Each row is a point on a landscape with many peaks, with its height.
A climber steps from a point to the highest of its 3 nearest points, and stops where none of them is higher. Distance is the straight distance between rows; heights are no part of it.
Neb: [-23 -10 -18 -10  -4  13   0 -20 -17   0  13  15  11  15  18   9 -23   3
   5  -6 -16  -2]  (h 3.72)
tipor: [-27  -1 -29  -5   2  20   2  -6 -27   5   6  20  11  26   8   9 -17   4
   3  -3 -13  -3]  (h 4.44)
Vuse: [-30  -7 -21  -5  -1  21   6   8 -23  -1  23  25   0  35   4  12 -21 -14
  12  17 -23  -6]  (h 4.30)
Posi: [  2  -3   7  -2   0  -4   6 -12   2   2  -6  -7  21   1 -17  18   3  16
 -18 -34   7  -4]  (h 1.82)
zoz: [ 11  -1   5 -24  -9 -11 -14 -12  23  -5   9 -19   4  16 -20  -8 -12 -22
  39  18 -10   3]  (h 6.09)
dilon: [ 10 -12   0  -8  10 -10 -31   8  23 -24  28  13 -17  32 -11 -10 -40 -25
  32  33  -7  -1]  (h 4.40)
gakot: [ -5 -23 -10 -21  11   1  -1  -9   9 -11  33  17 -12  19  -7   7 -22 -21
  17  17 -13   0]  (h 5.62)
zupod: [-38  18 -20   0  -7  15   1  18 -44 -14  20  40  10  37 -16  -6 -26  24
   7  22 -35  -1]  (h 5.21)
bib: [ 14  -1  10  -2 -22 -10  14 -13  34 -11 -19 -42  -5   2  -6 -12  -1  -9
   7  -3 -22  -7]  (h 4.04)
bopu: [-12  21 -36   1  12  -1 -11  -4 -22  33  -3   0  16 -15   4   7   6  14
 -15 -35  -1  18]  (h 1.90)
folos: [  0 -10   1 -21  -2 -13 -18 -16  21 -10  29  17  -3  16  -8   4 -20  -7
  27  15  -9  -2]  (h 7.20)
Kataf: [ -8 -14   3 -17  -3  -2  -1 -26   9  -8  16   1  11   4  -7  10 -12 -20
  23  -2 -12  -2]  (h 5.37)
Gok: [ -4  18 -16 -10   2  -7   1   9 -15  24   2   2  15 -17   6  13  12  18
 -19 -40   9   3]  (h 2.74)
Mag: [-21  16 -32   0  -5  12  -9  -9 -30  13   2   9  20   7  12  -2 -10  26
   8 -17  -9   4]  (h 3.55)
nep: [ 24 -14  15  14  -3  -2  25   1  19  -3 -31 -41 -13 -15  12 -21  20   9
 -13  -4   5  -8]  (h 6.51)
kodan: [ 22   5  23  20 -15  16  -5 -14   2  16 -35 -24 -19 -43  16  -8  46  17
 -13  -4  30  -6]  (h 0.69)
kotu: [  5 -22   3   3  18 -13 -24  20  26 -46  32  21 -14  67 -19  -3 -70 -23
   6  26  -5  20]  (h 3.73)
Buzi: [ 14 -12   2 -11   6  -4 -31  14  18 -35  17  -4 -10  33 -24  -7 -42 -27
  35  40  -8  -7]  (h 5.15)
mil: [ 20 -24  31  22  -7   7  -2   2  15  -2 -39 -27 -10 -39  43 -25  30  13
 -12 -16  34 -21]  (h 3.02)
bas: [ 11  12  22  17 -26  18  -8 -21  -3  25 -41 -13  -7 -56  22 -14  60   5
  -9  -6  36 -12]  (h 0.95)
pibab: [-27  18 -25   3   2  17  -3   2 -27   6   9  20  22  26  13  -3 -19  33
   7  -2 -13   7]  (h 2.89)
bizu: [ 10  -6  18 -15 -14 -13   7  -6  25 -14  -1 -34   9  -5  -8   1  -5 -11
  13   3 -17   6]  (h 4.14)
Det: [ 27 -34  34  13   0   0   3   1   3  -8 -39 -36  -8 -43  34 -21  39  -5
   1 -32  49 -24]  (h 3.07)
vere: [ 12  -8   3 -17   8  -8 -30 -13  18 -18  19   4 -15  22 -15  -9 -34 -25
  38  34   1  -4]  (h 4.57)
sopok: [ 11  20  31  18 -15   7  -9 -16   2  12 -34  -8  -3 -43  23 -11  49  14
 -15  -1  31  -3]  (h 1.18)
denob: [-22 -11 -16  -6   0   4  -6 -13 -17   7   5   6  26   4   4  16 -28   9
   6 -24   6  -5]  (h 2.92)
gora: [-12  24 -33 -11   7  -8  -7   7 -21  33 -10   7  15 -28  -2   3  18  15
 -25 -35  -5  11]  (h 2.20)
Famuk: [ 14  14   3   9  -9  -4  11  -7   3  14 -15   2  18 -13 -11  20  24  18
 -18 -28  27  10]  (h 2.00)
gezap: [  7  34   7  -7  -2  -3   4   4 -21  13 -20  20  14 -43   5  15  47  14
 -34 -33  19   3]  (h 5.97)
Zupe: [ -6  27  -3  -3   3  -9   5  17 -15  24  -7  11  11 -36   2   3  39  21
 -23 -40  13   6]  (h 0.74)
fal: [ 17  -3  10  -5 -11 -11  19 -14  25   1 -19 -35  13  -5  -6  -7   5   1
  12   1 -14  -6]  (h 6.23)
Fuvo: [ -5  27 -22  -6   8  -8   5  19 -17  28 -16   2  17 -34   7   7  31  19
 -20 -35  -2   8]  (h 1.55)
goru: [  3  -6   7 -22  -6  -7 -15 -14  14 -12  17   0   4   6  -9   2 -12 -23
  29  17 -19  -4]  (h 6.54)
vufo: [  7  10  22  18 -19  20  -9 -24   3  29 -40 -23 -15 -57  35 -15  51   4
 -10 -17  39 -11]  (h 0.87)
gogit: [ 24 -18  14  19  -5  -2  18  -3  18 -17 -31 -37 -17 -26  24 -14  28  12
  -7 -13  17 -18]  (h 4.89)
kodet: [ 28 -33  23   9  11  -1   7   1  14 -13 -31 -34 -12 -36  39 -19  35   4
   1 -12  41 -23]  (h 3.45)
foles: [ 20  -9  24  15 -11  11  14   3  17   1 -32 -29  -9 -21  11 -13  19  19
 -14   1  14  -9]  (h 4.94)
rifi: [-29  13 -12   7  18  -1   0  29 -21  10  36  15  -9  56 -32  14 -59 -27
  10  41 -46  34]  (h 6.25)
Dele: [-16  10 -38   1   2  21  -9  -3 -24  15  -4   6  19  16   9   4 -12  15
   9 -21 -15  -6]  (h 3.79)
rovig: [-14 -22  -1 -10  19  -9 -20   4  15 -10  37  25 -16  32  -5   6 -32 -20
  13  29 -11   6]  (h 3.87)
Tez: [-18  -3 -19   9  17   0  -6  30 -12   0  40  19 -22  52 -15   8 -41 -16
   0  29 -23  16]  (h 6.98)
bazig: [-13 -20  -6  -9   9   4  -6 -25   0  -5  34  22   0  12  10  14 -25 -12
   9  15 -12  -3]  (h 4.50)
naref: [-15  15 -42  -3  -2   8  -8   4 -34  22  -8   1  12   6   6  -2 -11  14
  -1 -25  -4   9]  (h 3.52)
labu: [ 12   8  14  14  -5  -4   2 -13   9  -2 -13  -1  16  -9  -7  16  16  16
 -17 -14  21   5]  (h 1.91)
Geda: [ 14   1  23  21 -18  17  -3  -8   6  13 -38 -30 -16 -37  24 -20  51  18
 -16 -13  36 -15]  (h 1.00)
Zires: [ -8  -9  -7   1  21 -11 -21  22  15 -14  37  17 -13  55 -16   3 -56 -23
  -1  39  -8  22]  (h 4.49)
nodo: [ 15   5  18   4  -9  -7  26 -10  23  -1 -24 -29  12 -10 -10   5   8  16
  -5 -12  -9  -2]  (h 4.96)
Vovi: [ 24 -27  28   9  -5  -1 -13 -12  -3   7 -41 -34 -13 -53  32 -23  49  -8
  -1 -32  54 -20]  (h 2.61)
tivak: [ 35 -23   8  14   2  -8  20   0   8 -13 -32 -43 -13 -23  31 -13  27   2
  -9  -5  20 -21]  (h 4.20)
tole: [ -4 -14   5  -9 -19  -6  13 -23  18 -14  -8 -18  18 -12  -6  10  -9   2
   3 -11  -6  14]  (h 4.18)
bok: [-37  24  -5  -4  18   4   0  33 -34  -8  32  40   6  39 -44  20 -68 -10
  27  19 -57  33]  (h 4.08)
nani: [-27 -10 -18  -5   9   7   0  19 -22  -1  35  31 -15  36  -6   7 -27 -20
   2  34 -24   2]  (h 3.89)
Ful: [ 13 -15   1   5  23  -9 -27  18  20 -42  30   9 -15  49 -28  -2 -56 -21
  15  32  -9  15]  (h 4.93)
Rog: [-17 -13 -13  -7  15 -10  -2   7   4  -4  47  27 -16  42  -4   2 -35 -26
   0  35 -14   9]  (h 3.66)
fir: [-18   0 -15  11  16   0   5  28 -20   7  40   9 -16  57 -34  14 -52 -34
   4  31 -27  31]  (h 7.07)
kib: [-34  -3 -21   4  11  19  17  17 -25  -4  22  31  -4  37 -11   3 -26  -7
  -1  34 -35   7]  (h 4.80)
vol: [ -6  28  16 -11  -3  -3  12  -6 -10  12 -31  23  29 -74  31 -20  57  16
 -30 -35  33  -5]  (h 1.16)
feruk: [-38  12 -14  10   9  10  20  21 -33   0  28  28  -1  38 -15  11 -29  -6
  10  34 -46  10]  (h 5.43)
sur: [ 25  -8  -1 -17 -24  -7   5   1  21  -6   1 -43 -11  23 -12 -15  -3 -35
  33   1 -15 -10]  (h 1.89)
kap: [-24  28  -2 -13   4  -2  13  17 -17  16 -15  25  10 -58  17  -7  56  20
 -45 -39  13  -3]  (h 1.40)
Mekuv: [-19 -23 -17  -6  15   6   6  -3  -6  -6  47  29  -8  27   2  11 -30 -20
   5  26 -12  -2]  (h 2.15)
kon: [ 19  -2  23  20  -8   9   9   2  13  -3 -36 -39 -16 -24  14  -5  27  20
  -9   8  23 -13]  (h 3.56)
vobak: [ -9 -12   1 -26   8  -5 -17  -5  17  -9  21   4  -3  15  -8  -1 -26 -18
  33  24  -8   9]  (h 6.60)
bapun: [-37  16  -3  -6  10   9   2  34 -34  -8  36  39   4  42 -39  21 -54   4
  16  26 -55  16]  (h 5.29)
dotok: [ 21  23  15  21  -9   6  -7 -15   1  18 -23   6  -2 -44   8   1  51  18
  -7  -8  34  -1]  (h 1.45)
tibi: [-19 -20 -17  -7  17  -6  -6   9  -3   5  37  25 -13  32   1  11 -32 -29
   2  25 -12   2]  (h 2.80)
Nuvum: [-17  -7 -17   4  26 -14 -11  20  -2 -12  38  11 -22  65 -20   7 -63 -19
   6  35 -21  27]  (h 5.79)
rigo: [ 12 -12  23  19  -9  19 -12  -7   7   8 -37 -34 -14 -47  32 -23  52  12
 -11 -20  34  -5]  (h 0.56)
mirok: [ -4 -16   0 -13   3  -2   4 -26   7  -3  16   1  11   5  -2  22 -13  -6
   7 -10  -5   6]  (h 4.12)
pebe: [  3 -18   2 -20   6 -12  -8 -29  16  -5  22   4   9  11 -11   3 -24 -25
  22   4 -13  -5]  (h 5.99)
Zisat: [ 17  19   9   5  -2  -9   2  -5  -6  13 -18  13   5 -26  -1  14  35  25
 -24 -21  34  11]  (h 2.43)
dezol: [ 13  -3  26  25 -20  15   9  -7  10   1 -37 -29 -20 -35  23  -4  42  11
 -14   2  24 -21]  (h 1.94)
megu: [-31  17 -13   1  -2  12  12  27 -42 -19  28  44  11  48 -23  10 -28  12
   6  28 -48   3]  (h 6.27)
Gafe: [-33   7 -24  -4  -5  15  16  16 -26  -4  23  31  -2  40  -4  10 -24   5
  10  25 -33  -7]  (h 4.48)
Sof: [ -2  29   7  -4  -3   1  11 -13  -5  13 -23  27  16 -67  13 -15  68  10
 -28 -28  30  -9]  (h 1.29)
liser: [  7  30  23   6  -6   0  10 -20  -5  20 -25  12  10 -64   8  -8  59   8
 -13 -12  33  -7]  (h 1.35)
dugil: [ 25  -5  -3 -16   4  -3 -18   3  19 -18   7 -21   1  24 -19  -7 -19 -36
  34  26 -11  -4]  (h 5.68)
Defe: [ -3 -13  -9  -2  14 -16 -15  10  10  -7  36  17 -20  37  -1   9 -30 -23
   9  33 -12   5]  (h 2.65)
puli: [ 19 -16   2   6  20  -5 -23  14  23 -45  24   3 -14  53 -27 -11 -65 -23
  24  41 -19  -2]  (h 6.71)
zir: [ 16  -1  15   4 -16  -2  21 -18  22   1 -13 -15  13 -12 -10   3   8  25
  -6 -11 -11   7]  (h 4.72)
bev: [  4  24  -1  -5   1 -17   9   7  -8  24  -8  14  14 -24  -6  13  23  17
 -23 -40  24   1]  (h 1.95)
vofik: [ -4  -1 -13 -10   7   0   0 -16 -14  20  -3   9  23   7  -1  21 -17  10
  -7 -32   4   5]  (h 3.29)
bon: [-12  23 -15  -9   6  -4   9  19 -23  29 -12   8  14 -46  10   5  53  15
 -40 -39  13   6]  (h 1.11)
pokip: [ 18  20  17  13  -5  -1   0 -10   1  10 -20   0   4 -24  -4   6  38  26
 -22  -8  28   3]  (h 1.86)
fim: [ 18  -9  16   1  -8  -6  29  -4  25 -13 -20 -42   2 -11   5 -17  15  10
  -6 -10  -7 -11]  (h 5.24)
leno: [  1  -7  -4 -12  11  -7 -30   5  19 -16  33  18 -23  38 -17  -2 -43 -23
  12  38 -11   2]  (h 3.38)
dul: [ 22  27  13  10 -11 -11   6  -4 -10  11 -18  22  17 -45  -3   2  50  27
 -29 -18  26  -3]  (h 3.25)
Veb: [ -3  24   6 -13   1 -11  10   7 -14  13 -14  17  16 -44  13   0  53  11
 -37 -31  22   2]  (h 3.09)
basus: [-15  10 -35   0   0   5   0  -9 -29  19   0   1  22  10   3  13 -12  15
  -7 -34   3   0]  (h 3.49)
veko: [ 18  -4  22  22  -7   7  10   1  18   1 -31 -28  -3 -22   9  -2  23  26
 -16  -9  19  -7]  (h 4.17)
riz: [ 30 -11   7  -1  -9 -14  22  -4  20  -9 -18 -42 -14  -2  -4  -9  10  -1
   2  -3 -12  -9]  (h 3.97)
Lekem: [ 26 -27  21  16   3   2   6   8   3  -7 -34 -34 -15 -31  34 -17  27   1
  -7  -7  22 -21]  (h 3.86)
dibir: [  5 -16  -7  -4  17 -14 -30  15  19 -25  36  16 -18  41 -20   2 -51 -22
  14  38 -13   6]  (h 3.28)
luvun: [-32   8 -29  -6  -1  24   1   1 -39 -16  17  23  11  26  -3  -1 -15   2
  10  15 -21 -12]  (h 6.03)
Gilab: [ -4   7 -17  -7  -6  10  -1   0 -13  16  -5  12  26  -8 -10  13   4  14
 -20 -43  13   5]  (h 3.06)
lanuv: [  9   5  21  25 -19  13  -4  -9   5  15 -41 -15 -15 -51  18 -10  58  17
 -15  -7  36  -6]  (h 0.93)
feleg: [ 36  -5   3  -2 -10 -17  29   4  31 -17 -11 -36 -16   2   0 -14   6 -20
  24   1  -5  -9]  (h 2.01)
zof: [  2 -13   8 -16  -7 -12   8 -23  19  -1   1 -13  12   1 -10   2 -11  -8
  22  -9 -18  -6]  (h 4.00)
Budid: [-13 -11 -18   0  13  -5  -8  21   5  -5  40  19 -21  51 -13   3 -41 -22
   0  37 -15  14]  (h 5.23)
Rorir: [ 11  -2   5 -10 -16  -8  13  -5  24  -4   1 -31 -10   8 -10 -10  -5 -22
  25   3 -23  -5]  (h 2.70)
lodiv: [ 16   5  22  25 -15   7   6  -1  16   2 -31 -20   2 -25   5  -4  33  23
 -13  -7  24  -8]  (h 3.41)

For each start below, name the point where the climber stops.
Vovi -> nep
gora -> Dele
Zupe -> Dele
Fuvo -> Dele

Call two points neighbours if one is among the 3 nearest of the other. Go from one point of each pair to the other, from neighbour to neighbour, staying as high as possible. Name the lowest point that can't be avoided.
puli, nep -> zof
megu, fir -> bok
folos, puli -> Buzi
luvun, megu -> zupod
